A landscape with many valleys, sampled at points; each row gives a point and its height.
A ball rolls from a point to the lowest of its 2 nearest points, and stops where none of them is lower. Distance is the straight distance between rows; heights are no part of it.
j646 height 774: 133	78	108	110	108	83	120	121	107	70	67	159	153	123	157	142	114	93	124	137	121	83	129	123	155	124	86	146	112	134	105	145	131	114	111	56	136	144	153	125	152	142	94	135	136	79	87	102	100
j588 height 754: 98	60	121	92	149	83	134	131	110	91	76	176	151	141	172	134	112	73	136	149	119	104	113	147	152	129	91	154	137	161	147	161	164	127	130	89	145	138	154	142	169	119	97	122	104	86	74	91	90
j859 height 643: 156	115	102	114	71	116	108	148	142	58	97	80	218	130	182	218	118	89	101	158	126	123	136	110	157	159	105	130	132	123	131	87	126	114	116	93	115	134	183	125	124	147	145	165	155	64	141	101	98
j978 height 610: 103	117	103	163	128	149	111	86	152	118	82	129	163	123	129	90	116	150	112	121	117	105	76	122	170	92	154	152	156	160	196	159	148	133	128	111	165	130	100	132	150	143	149	135	148	101	67	148	137
j806 height 527: 113	163	122	80	106	147	126	161	123	104	66	141	171	129	168	181	142	128	99	131	154	91	109	87	115	104	109	131	92	123	99	106	158	113	117	114	143	138	168	124	101	140	107	132	128	117	139	112	163
j338 height 343: 108	168	159	170	131	145	144	144	145	190	159	128	71	109	87	104	149	148	114	129	97	148	113	95	90	95	151	113	131	120	138	134	161	183	101	188	180	126	113	127	133	150	152	140	136	168	108	151	152
j803 height 365: 107	116	134	153	158	172	160	120	134	202	149	102	125	97	61	89	168	171	139	104	126	190	150	115	95	171	160	108	141	146	156	173	102	107	152	180	140	113	109	124	127	159	125	153	116	158	132	160	109
j808 height 726: 116	178	118	119	119	157	113	118	142	132	89	115	149	163	172	147	111	128	128	117	157	77	113	93	145	88	91	150	104	89	97	119	148	123	114	100	105	145	117	116	103	86	122	103	137	103	172	131	191
j864 height 293: 100	174	138	114	117	122	146	126	137	138	102	122	126	155	131	159	164	130	119	124	137	113	129	105	120	116	98	94	133	138	150	134	182	111	148	129	117	121	134	127	101	93	156	105	90	111	178	119	157
j597 height 491: 117	156	154	75	124	126	115	160	117	110	96	165	117	162	161	167	132	127	114	128	143	98	116	109	92	103	102	138	85	120	72	127	168	134	118	145	140	139	162	142	128	124	121	123	117	130	127	102	152
j488 height 584: 139	129	122	103	130	140	102	137	126	86	126	119	147	158	222	168	106	131	166	114	118	144	108	148	156	109	148	187	104	132	114	114	128	149	137	147	110	153	177	131	158	119	141	138	152	96	75	99	129
j754 height 571: 172	68	113	134	145	110	123	153	126	96	163	145	94	114	154	147	77	105	145	130	130	104	119	164	134	130	97	130	126	102	86	113	146	169	78	113	99	166	132	174	179	130	137	159	188	126	123	142	78
j111 height 624: 100	118	131	142	130	92	126	132	107	102	88	109	158	107	151	109	148	90	144	145	96	148	122	137	163	121	150	110	162	164	173	137	131	119	130	124	162	123	118	109	165	117	102	109	110	103	79	51	106
j164 height 672: 153	114	84	123	99	117	125	137	136	80	92	85	193	154	167	217	107	103	99	136	149	88	164	97	147	150	76	128	122	104	95	90	160	116	114	81	90	139	183	132	115	120	148	129	146	69	187	147	106
j91 height 389: 143	201	113	134	148	177	132	133	114	172	156	94	131	150	156	104	133	113	151	132	137	146	147	113	131	122	149	118	95	82	100	88	92	95	138	128	62	127	90	91	74	100	114	111	107	147	176	123	188
j623 height 337: 134	189	120	134	119	153	132	129	98	137	133	91	168	148	147	139	155	122	141	144	143	141	150	105	121	132	145	105	124	119	125	91	82	87	155	124	95	123	99	93	78	96	107	87	94	127	175	85	169
j518 height 465: 94	141	86	113	118	183	136	158	148	118	47	117	224	129	195	143	154	71	127	150	148	109	130	108	133	130	123	136	100	130	119	108	112	72	128	91	114	116	163	113	74	134	91	141	113	121	129	76	123
j207 height 676: 168	120	133	141	137	119	131	175	82	114	179	126	106	111	138	177	126	79	151	159	101	183	171	145	87	171	145	91	116	126	103	84	91	136	106	148	100	129	138	134	121	143	122	129	121	142	128	93	77
j891 height 616: 136	94	102	97	112	126	112	138	138	67	94	109	182	152	207	192	106	113	143	126	125	132	121	124	164	138	111	158	130	137	135	101	139	124	129	101	114	145	188	131	138	128	156	142	154	69	114	106	113
j817 height 178: 161	167	113	151	113	96	86	100	63	87	128	95	150	93	148	106	125	125	160	139	110	125	114	155	179	90	161	149	129	120	116	110	65	118	130	93	146	117	114	84	114	145	98	124	135	91	91	86	163
j805 height 575: 161	169	98	127	122	174	96	151	119	116	135	84	173	111	168	180	101	110	143	138	135	143	143	119	120	141	152	134	88	112	103	67	99	103	117	121	91	133	113	116	93	152	129	141	132	120	147	133	149
j293 height 519: 105	58	136	127	148	109	130	137	135	130	125	153	154	90	90	148	142	127	99	132	138	147	153	165	107	202	120	94	176	184	186	158	141	111	154	132	137	122	158	150	159	141	143	134	93	118	143	129	59
j539 height 280: 122	131	125	165	156	126	157	107	145	147	181	104	75	130	103	22	115	136	176	127	99	158	125	154	154	105	176	147	150	112	142	149	79	168	136	147	128	98	89	115	139	118	115	120	148	178	82	132	117
j468 height 741: 130	138	129	84	122	139	111	140	121	102	94	160	155	112	112	158	149	137	112	131	155	112	150	130	117	156	148	123	103	131	116	120	93	75	141	118	122	125	136	110	92	161	105	122	114	124	131	100	129
j226 height 640: 135	115	142	102	119	121	115	197	91	83	120	133	168	117	153	188	161	109	130	145	124	170	148	115	69	148	162	107	96	145	114	90	110	106	120	146	140	113	160	113	117	180	102	150	106	131	118	67	94
j188 height 296: 128	169	153	156	118	122	157	105	147	181	166	106	61	147	83	103	142	144	132	128	99	142	119	110	130	106	90	106	176	117	150	147	153	165	151	144	133	126	102	119	118	81	158	96	125	152	184	162	158
j930 height 349: 144	155	92	139	111	137	119	166	95	107	105	92	178	109	188	138	147	62	166	163	115	141	144	127	141	119	151	136	104	105	91	89	58	87	112	104	111	113	134	80	93	154	78	136	125	114	103	59	124
j61 height 598: 77	107	144	114	141	109	117	150	116	106	74	155	165	111	161	92	146	89	144	154	106	148	106	130	122	96	153	140	131	164	149	145	144	121	119	123	174	120	150	105	161	144	71	126	100	134	52	50	113
j358 height 567: 87	116	121	107	139	159	135	155	135	123	54	149	161	113	186	129	129	92	139	148	124	110	105	131	107	109	137	137	101	161	125	133	146	111	105	124	143	127	146	133	143	142	91	154	131	134	69	59	104
j184 height 396: 153	201	131	127	109	100	119	109	92	120	154	115	109	137	127	142	132	145	134	138	119	128	136	111	153	110	129	126	139	107	124	106	98	129	151	128	116	124	96	95	116	93	133	81	119	116	165	99	171
j857 height 674: 105	96	76	120	138	119	127	104	123	107	74	114	171	153	201	90	127	86	167	127	123	107	129	164	198	104	133	163	129	128	134	152	83	107	143	79	96	125	127	96	126	90	104	126	137	91	81	90	105
j362 height 479: 139	104	123	142	131	149	117	127	152	123	137	123	117	110	128	157	115	126	115	102	138	106	125	144	125	132	114	122	136	135	129	125	162	131	113	126	100	152	141	159	148	135	158	161	156	117	153	172	101
j752 height 713: 105	64	140	92	142	91	104	158	129	106	54	192	164	102	114	142	145	101	91	151	146	92	140	143	101	161	101	116	114	166	125	134	148	107	127	102	162	112	159	127	140	151	82	125	88	125	100	90	113
j778 height 698: 154	151	104	129	109	120	124	135	123	98	106	112	141	153	162	196	105	100	116	137	139	77	146	101	138	121	84	121	117	100	85	97	147	123	108	89	99	141	137	139	121	94	133	110	129	93	179	126	132
j678 height 249: 89	161	131	133	141	188	148	103	159	181	95	130	143	143	123	109	154	151	112	93	163	117	113	103	118	113	138	129	113	154	144	142	154	92	155	149	132	121	117	124	77	112	148	146	117	139	154	168	165
j993 height 639: 133	136	145	114	144	109	134	142	109	144	165	155	68	114	95	130	132	125	142	134	123	124	142	133	101	124	113	110	119	111	102	133	118	130	117	147	113	124	105	129	132	113	110	99	129	169	137	128	134
j863 height 761: 160	124	124	99	136	135	99	124	108	102	126	160	135	121	126	141	114	140	145	119	140	116	146	149	131	141	141	157	84	105	80	113	76	101	125	108	101	146	138	126	107	166	105	130	149	122	111	136	149
j120 height 350: 81	177	160	114	131	121	162	138	137	179	132	144	97	150	121	119	169	128	128	122	128	121	111	97	102	99	109	107	122	129	129	146	175	145	138	160	141	115	127	118	90	95	138	106	111	154	150	120	177
j113 height 146: 94	120	116	160	138	166	148	108	160	171	75	112	154	114	130	121	146	117	120	115	161	123	129	138	124	149	122	102	142	160	163	137	167	90	141	126	121	121	127	134	109	107	143	137	112	120	152	155	113
j36 height 271: 138	198	110	169	111	119	107	147	86	116	120	87	147	99	172	115	132	118	164	148	95	146	112	125	153	89	175	130	114	100	121	99	79	121	114	110	133	122	103	73	104	141	81	125	125	123	100	62	155
j57 height 183: 128	164	116	178	138	117	133	91	121	145	144	110	99	111	95	47	120	157	143	128	115	127	126	132	172	99	162	130	145	116	147	141	82	133	139	117	132	104	67	93	129	118	106	110	140	158	103	122	155
j613 height 530: 135	137	87	148	124	189	111	138	151	130	103	103	170	100	159	156	100	126	115	112	161	114	136	140	131	130	143	123	106	131	127	98	139	100	108	126	94	145	120	142	108	147	149	175	149	123	156	170	127
j703 height 772: 140	181	138	155	113	155	141	90	161	156	178	85	96	167	112	74	118	175	119	120	110	143	105	95	158	82	143	161	138	111	157	138	119	170	145	143	139	121	108	114	120	106	176	113	146	144	140	182	193
j284 height 606: 154	75	134	149	144	93	125	149	133	92	154	140	91	100	147	122	90	84	144	146	95	129	104	164	149	117	129	109	153	123	116	126	139	175	76	131	116	148	116	158	187	130	118	149	170	148	88	92	66
j649 height 711: 150	128	173	92	121	105	105	139	81	96	172	135	135	143	126	144	153	173	174	106	103	190	147	139	135	158	184	150	127	141	143	115	75	131	154	166	129	130	156	113	131	172	134	127	117	106	109	106	117
j829 height 591: 125	113	155	102	125	88	139	148	122	110	115	136	140	132	84	168	158	117	73	152	142	127	177	122	106	178	92	81	141	155	150	145	159	110	158	124	134	104	156	135	113	106	136	94	71	126	186	110	89
j337 height 675: 132	85	102	135	132	68	118	85	124	81	127	121	128	145	161	87	106	108	171	122	114	121	109	182	205	99	122	160	147	127	128	148	84	141	139	77	108	137	120	125	160	90	119	117	159	82	79	110	101
j907 height 697: 116	141	99	142	117	163	152	155	130	140	118	88	192	126	140	178	164	99	96	146	160	139	191	123	101	187	135	79	122	149	140	96	121	76	148	136	96	105	139	124	72	125	137	133	105	132	176	130	94
j159 height 407: 135	172	150	119	129	144	124	160	121	170	158	156	77	110	109	152	113	149	113	119	126	134	107	92	75	103	134	112	107	108	99	110	171	163	92	165	142	139	122	144	118	156	127	150	134	161	130	152	160
j432 height 364: 141	115	156	141	126	105	162	118	128	155	187	116	52	134	91	109	115	134	144	125	93	150	109	146	129	118	99	122	174	112	146	136	153	192	126	150	132	132	108	140	157	108	151	119	144	163	152	151	112
j538 height 810: 148	81	94	134	130	99	111	94	126	92	100	161	109	125	116	108	86	142	141	115	145	60	113	136	155	113	105	148	135	99	94	140	122	147	92	68	110	157	109	145	160	132	103	123	168	101	110	155	124
j340 height 426: 115	124	145	128	130	149	131	117	137	167	124	159	135	83	33	111	163	179	93	125	155	140	139	119	91	174	156	111	123	156	150	158	114	89	149	157	167	131	107	128	118	165	114	130	98	144	127	146	120
j868 height 630: 144	169	121	141	116	160	138	151	125	149	158	73	120	145	178	188	121	108	133	118	132	150	141	121	107	137	128	103	124	120	121	82	147	124	124	154	82	135	136	125	105	97	158	143	110	131	185	122	127
j715 height 476: 101	81	123	140	137	126	125	109	158	137	94	173	152	100	55	115	152	161	92	125	164	106	141	158	103	186	125	116	158	172	161	165	122	102	145	114	153	129	122	139	143	139	120	117	105	124	117	152	106
j924 height 666: 134	104	118	144	129	98	117	131	120	135	117	179	89	93	78	120	134	114	119	141	144	90	145	154	123	136	104	100	125	114	98	151	114	114	112	110	127	122	100	133	137	112	82	99	121	149	120	107	109
j727 height 483: 156	138	111	174	133	140	94	129	127	120	143	131	117	71	112	124	75	134	118	137	118	105	98	130	153	100	153	124	133	102	129	96	133	164	75	110	132	158	84	142	147	161	126	147	179	126	113	168	136
j44 height 570: 101	105	120	144	125	155	131	78	163	136	109	129	126	160	120	81	108	158	104	91	135	93	87	101	154	94	124	173	144	132	163	167	164	150	125	116	158	134	111	155	153	116	178	141	155	105	98	189	163
j202 height 524: 166	103	112	141	141	128	135	126	127	134	171	120	95	127	124	161	88	104	134	128	128	112	141	144	126	148	86	106	143	97	97	105	153	145	101	115	79	154	125	160	146	115	147	142	150	119	188	162	86
j394 height 753: 125	194	127	141	115	156	113	101	162	138	126	91	129	166	156	107	106	151	140	103	122	108	105	91	164	68	129	166	116	100	128	125	148	148	128	127	125	128	97	116	119	93	159	109	149	120	141	153	186
j193 height 694: 173	108	149	112	120	84	110	152	76	88	169	135	118	106	125	151	125	121	160	139	93	181	165	164	141	172	147	124	128	127	120	104	68	133	127	139	111	124	145	119	138	157	127	131	135	111	114	90	81
j861 height 692: 109	90	135	131	124	87	98	139	129	108	69	181	132	88	75	126	135	123	89	145	156	74	134	131	121	144	103	102	124	143	115	152	132	101	107	94	167	128	121	130	133	123	75	97	111	125	103	115	120
j31 height 482: 118	97	121	166	122	151	160	67	189	176	164	130	79	173	76	23	93	136	111	90	130	102	91	112	135	85	99	168	151	101	156	189	136	182	123	111	149	110	104	153	139	91	172	126	160	150	106	219	153
j50 height 492: 124	168	117	136	132	157	128	155	131	151	107	125	125	114	154	127	121	102	133	140	128	120	131	125	130	100	139	126	107	107	111	108	132	131	98	133	115	126	106	127	108	121	110	130	143	145	117	106	142
j310 height 799: 133	43	89	144	125	61	112	106	116	88	80	176	125	120	117	99	100	97	137	122	143	65	120	151	152	129	80	121	132	106	86	166	104	135	101	44	126	162	122	142	170	118	74	122	149	95	87	120	90
j908 height 619: 165	79	116	126	119	116	86	65	139	94	165	116	131	140	132	106	89	173	165	96	124	137	121	185	196	132	139	202	120	108	113	124	58	144	143	101	105	147	129	118	138	102	143	125	181	92	107	178	151
j615 height 404: 122	88	124	133	123	99	111	109	128	95	126	190	91	127	96	78	118	153	119	118	127	94	94	141	137	103	141	159	128	119	128	158	115	146	103	112	177	131	111	157	166	157	110	138	154	136	63	141	137
j560 height 425: 128	119	132	163	135	134	137	124	144	154	159	109	90	98	91	124	119	142	125	113	120	136	114	142	115	137	127	112	169	143	157	144	155	155	109	147	135	143	113	149	159	134	149	155	133	142	145	159	101
j9 height 438: 132	209	123	162	145	188	114	156	148	181	120	90	128	129	169	108	100	125	130	140	138	126	122	97	139	94	146	113	95	93	104	96	126	125	106	130	99	129	68	96	74	109	116	117	127	141	153	132	196
j175 height 677: 125	126	97	170	121	166	156	159	126	143	123	69	166	131	156	150	167	50	125	162	126	146	195	124	102	181	138	79	133	140	118	88	99	84	122	132	83	94	123	116	87	107	116	119	114	151	161	74	94
j583 height 550: 129	69	149	96	139	72	122	127	133	101	118	173	144	133	82	161	128	150	89	117	139	104	152	141	136	183	81	113	158	158	161	158	171	120	158	106	121	130	172	158	154	141	161	138	98	90	164	152	87
j532 height 506: 107	144	117	96	93	150	128	181	135	103	52	137	215	105	166	174	165	80	107	167	135	107	111	87	108	133	98	132	92	132	92	101	129	89	122	101	152	113	174	109	90	147	63	142	106	122	125	57	128
j380 height 307: 101	106	127	120	160	171	167	145	125	197	124	105	147	110	106	130	170	145	127	107	137	188	158	118	62	181	150	105	117	163	133	150	135	89	166	173	116	128	142	131	110	156	140	170	97	154	159	158	102
j719 height 599: 98	154	165	102	145	139	155	156	111	169	115	128	170	105	93	169	203	146	96	135	160	180	154	83	40	169	156	66	96	156	125	106	140	106	166	185	158	110	161	120	80	151	105	148	82	147	188	117	129
j49 height 499: 101	118	177	94	136	96	127	157	132	116	121	170	99	133	134	159	131	129	107	127	121	134	100	105	91	102	107	129	120	162	141	143	213	149	115	155	179	124	174	153	161	139	147	145	97	125	126	119	135
j461 height 577: 87	148	166	88	149	140	161	154	122	184	125	160	111	125	105	143	186	146	109	115	146	173	130	101	43	142	135	100	99	158	116	134	166	121	164	183	160	115	156	135	97	146	126	143	84	161	164	126	146
j577 height 460: 113	127	158	187	113	112	119	109	144	150	139	141	101	91	37	95	161	170	88	148	121	140	121	102	114	132	136	85	159	147	174	156	143	144	111	149	202	109	83	128	153	132	121	100	108	153	102	120	149
j630 height 289: 119	150	129	120	137	172	143	117	158	175	135	141	91	151	87	93	131	166	106	103	146	112	106	101	115	119	124	151	109	115	114	148	129	126	135	145	130	130	105	133	105	129	148	144	139	149	142	200	182
j142 height 469: 164	100	142	112	145	129	145	112	130	136	189	112	86	159	127	104	114	131	179	117	118	158	163	178	148	156	121	153	135	94	115	129	77	125	166	142	73	142	116	119	131	86	142	121	137	149	157	153	88
j494 height 730: 169	167	150	119	115	120	117	116	104	104	203	84	109	146	143	148	121	177	168	103	89	185	112	120	140	117	179	162	141	113	138	104	96	162	148	167	120	134	133	111	145	151	156	116	136	123	120	116	142
j847 height 652: 139	149	100	159	117	139	151	164	125	130	166	67	117	131	165	168	127	56	133	154	117	155	159	132	120	147	120	83	153	124	121	80	135	124	112	142	89	117	116	129	118	95	139	114	119	131	165	92	95
j768 height 405: 71	155	151	96	145	155	166	107	146	186	124	151	94	191	136	65	152	135	142	111	121	128	107	105	118	91	120	156	125	128	126	163	160	139	145	167	155	110	128	136	117	90	142	107	124	164	101	147	167
j977 height 511: 133	127	138	115	120	136	118	117	126	117	163	130	127	121	114	129	114	160	124	99	120	149	87	133	135	126	171	159	136	150	177	136	146	151	129	166	156	140	150	158	169	185	160	171	143	126	98	147	121
j327 height 658: 158	140	119	119	122	143	117	194	88	128	139	129	150	102	153	198	128	82	121	152	129	160	165	124	75	171	159	92	98	122	100	76	99	102	105	142	110	122	144	132	100	167	105	144	125	143	147	97	101
j68 height 220: 140	152	146	118	109	131	155	97	133	145	153	105	102	157	102	148	127	159	124	119	124	118	133	113	138	130	83	112	166	112	152	142	168	128	151	137	117	132	120	143	111	80	163	100	105	115	216	166	145
j569 height 437: 145	149	125	115	151	148	152	136	116	159	188	90	107	171	157	116	119	107	171	130	123	170	178	154	121	145	132	136	112	97	100	104	85	110	156	146	53	112	114	100	105	88	134	103	114	162	174	131	129
j830 height 611: 130	112	138	82	137	101	144	141	114	119	137	156	100	147	111	148	150	120	111	133	131	121	174	133	96	154	96	106	124	134	116	135	133	106	152	139	106	120	140	130	120	108	123	98	95	149	162	110	107
j476 height 638: 126	110	143	121	127	98	122	142	111	101	131	124	112	134	153	146	119	100	128	131	94	133	115	137	146	125	123	120	154	136	148	129	151	158	114	142	136	140	135	140	161	115	131	125	123	116	109	82	95
j92 height 647: 98	122	104	136	131	141	128	105	141	120	82	120	160	138	162	74	122	119	147	133	128	108	111	138	181	102	138	149	134	141	158	147	107	105	137	104	123	138	101	113	137	112	124	123	146	107	99	105	130
j80 height 237: 109	114	127	125	151	167	168	112	148	170	116	108	131	160	140	123	160	122	144	101	132	156	164	146	110	167	118	116	140	158	151	153	143	88	172	144	81	121	136	138	115	108	163	148	94	131	162	156	92
j430 height 528: 118	122	182	59	135	93	137	150	111	124	158	137	115	166	164	178	143	134	127	121	110	168	117	117	92	130	128	134	130	164	146	127	182	142	160	175	144	119	195	139	155	127	168	128	87	113	129	115	110
j763 height 504: 92	133	172	140	125	107	126	110	141	154	101	165	136	97	53	130	186	167	78	145	147	126	130	97	96	144	108	79	149	166	170	154	180	122	136	143	195	107	113	127	115	127	132	100	90	121	145	135	156
j478 height 474: 116	107	155	103	136	137	139	140	126	135	155	142	105	117	94	128	147	160	115	110	103	176	130	132	98	151	149	127	142	162	164	140	148	144	128	170	148	123	147	148	147	176	157	159	114	142	129	141	101
j304 height 551: 119	124	179	67	139	113	156	145	114	158	168	161	106	152	129	178	158	154	107	117	126	178	137	131	52	153	102	116	106	162	121	144	177	134	168	181	137	125	196	145	130	152	153	149	74	148	170	135	112
j30 height 529: 121	99	130	141	131	168	144	63	178	151	166	103	95	190	129	64	99	165	126	92	123	117	87	125	151	92	121	198	151	108	148	170	151	160	141	135	135	129	133	149	150	109	187	143	158	132	107	216	154
j238 height 751: 151	177	141	133	123	154	138	114	129	154	202	82	84	134	126	117	109	177	150	107	102	177	106	121	128	117	139	150	136	94	129	112	121	160	157	172	116	135	114	113	135	123	159	120	153	149	147	158	164
j562 height 648: 130	74	114	96	139	99	121	62	140	101	136	141	130	181	146	67	114	138	179	109	133	129	130	186	199	134	131	195	127	120	139	157	76	122	169	103	102	122	131	127	143	96	137	107	148	104	76	156	121
j63 height 536: 90	117	129	124	155	160	141	169	130	159	83	134	133	123	167	135	134	87	147	135	120	135	134	141	89	123	142	112	111	150	114	139	142	110	112	159	123	122	139	131	132	131	115	154	127	175	107	92	93
j576 height 538: 158	134	115	164	120	99	96	99	122	105	168	125	85	95	109	75	73	149	132	139	107	108	95	140	173	84	167	153	136	96	115	112	107	179	87	109	140	149	98	136	165	168	116	143	184	140	73	137	139
j502 height 620: 110	125	158	88	119	137	135	188	105	129	125	135	179	130	152	189	169	129	116	125	143	192	148	89	50	160	161	94	99	173	137	96	143	112	157	171	131	103	193	119	98	180	129	149	83	151	158	97	110
j836 height 582: 174	111	120	146	127	135	94	103	138	101	198	121	112	118	124	80	74	166	156	115	131	126	109	149	188	103	162	178	124	90	95	115	82	165	107	121	114	147	108	129	155	148	140	147	187	130	91	182	152
j526 height 411: 129	167	83	134	107	181	136	170	124	113	102	88	230	137	192	165	156	58	133	168	145	129	154	111	123	157	142	125	84	103	82	70	77	79	122	95	95	103	147	87	60	153	93	138	122	124	140	85	141
j5 height 604: 178	174	111	120	108	151	108	146	131	111	166	73	161	132	169	205	98	129	113	134	149	148	157	116	114	156	137	115	115	115	124	59	117	116	130	140	85	132	149	115	80	133	161	138	128	95	186	156	133
j117 height 733: 121	30	132	116	136	72	116	147	128	91	80	186	147	116	123	142	111	85	99	143	137	90	137	153	134	168	97	110	150	158	158	154	167	124	112	92	153	141	171	153	178	148	117	130	111	98	101	103	63
j291 height 535: 102	125	168	105	129	94	139	144	139	176	114	180	88	112	47	139	172	140	82	132	142	105	140	117	81	149	77	88	129	145	126	165	175	117	130	149	165	112	139	140	110	105	124	97	89	141	168	146	140
j513 height 572: 108	112	155	77	136	84	154	143	135	125	98	155	154	160	116	181	153	131	71	129	150	114	154	130	103	171	68	109	137	169	159	145	198	112	170	112	131	108	199	143	132	124	164	122	72	98	185	141	92
j685 height 415: 143	117	108	193	143	153	110	109	163	159	144	135	89	103	82	85	90	142	110	119	130	90	101	118	141	90	127	129	146	106	133	137	143	166	75	112	145	146	70	156	142	141	148	156	174	137	113	201	153
j771 height 549: 140	126	132	115	132	142	92	118	130	106	158	113	119	128	166	136	98	155	149	113	109	140	88	147	151	97	159	175	123	129	128	115	131	157	120	164	125	147	152	150	172	158	152	146	179	121	90	141	134
j536 height 406: 100	156	160	184	133	130	153	119	141	188	155	123	86	105	50	57	159	160	117	129	108	157	128	96	114	106	147	122	145	134	156	154	126	173	110	172	197	92	104	115	139	127	112	100	132	191	73	127	160
j759 height 458: 115	89	160	96	135	90	108	126	135	83	128	186	89	142	112	120	114	151	107	119	123	96	87	110	115	89	112	151	124	134	129	155	180	163	97	131	182	138	157	162	182	158	135	137	143	123	86	141	133
j153 height 497: 155	155	99	174	92	114	114	78	122	97	63	113	158	117	108	120	107	150	115	141	141	77	121	112	177	99	105	120	152	128	140	130	112	108	123	66	136	134	66	115	119	103	141	94	128	83	154	140	175
j339 height 329: 116	103	118	161	125	124	124	100	166	152	146	164	80	111	56	63	112	157	95	116	127	96	93	126	119	121	146	136	145	122	153	167	131	167	106	124	172	133	106	158	169	148	139	137	163	151	82	173	130
j542 height 786: 166	118	101	128	121	94	96	123	98	84	120	162	102	94	140	136	86	116	141	141	119	84	120	154	164	103	129	144	111	89	80	119	94	133	97	83	131	148	118	134	142	148	93	131	155	107	92	128	137
j742 height 544: 171	122	94	150	100	105	100	57	111	82	107	104	166	126	133	108	100	152	140	121	130	110	115	147	208	107	134	144	147	133	134	144	66	124	135	71	120	150	80	108	137	113	133	122	134	73	122	145	156
j480 height 424: 126	82	124	159	141	142	173	94	187	169	170	134	60	171	91	25	88	135	142	117	134	112	108	158	127	108	100	146	150	85	122	178	125	174	126	114	120	121	83	153	144	84	133	117	155	187	112	198	114
j982 height 451: 134	178	154	90	129	131	124	167	120	140	162	148	96	144	159	179	134	147	125	125	126	143	95	106	62	113	125	133	91	109	85	97	172	152	112	181	148	131	158	129	120	133	121	131	125	151	138	113	166
j132 height 353: 147	98	129	167	147	122	159	102	168	158	205	94	73	137	111	18	91	131	178	122	112	149	120	183	170	119	134	139	171	86	126	151	83	177	149	120	102	114	73	125	142	87	125	114	159	187	114	180	103
j179 height 46: 144	160	127	160	127	88	105	86	73	112	133	110	135	92	88	80	142	152	148	135	109	137	128	151	167	113	167	135	135	137	136	130	53	110	137	109	152	108	90	90	118	151	93	115	122	134	88	109	152
j180 height 421: 151	98	132	107	132	94	137	102	121	109	195	142	62	153	101	111	98	151	149	119	122	141	124	155	151	136	106	151	151	96	109	147	131	162	133	124	109	137	112	147	160	107	142	116	150	146	134	153	105
j591 height 720: 93	136	110	139	127	151	132	146	117	134	77	119	191	99	122	130	171	104	120	149	162	136	176	128	113	168	148	90	111	151	134	120	102	71	144	121	122	118	135	114	92	145	91	125	121	140	134	76	105
j670 height 446: 137	187	134	134	107	129	122	98	106	120	97	139	153	126	92	124	142	155	121	126	138	103	128	109	153	109	131	118	132	134	142	132	96	103	144	119	149	120	78	113	94	114	108	95	107	115	151	119	186

Two balls start at each pair of points below. Name the first point that both come to, or write none.
j44, j703: none
j476, j847: j362
j532, j591: none

For each start below, name the point where the ball stops.
j92: j179
j542: j432
j238: j339
j778: j432
j337: j339
j868: j432
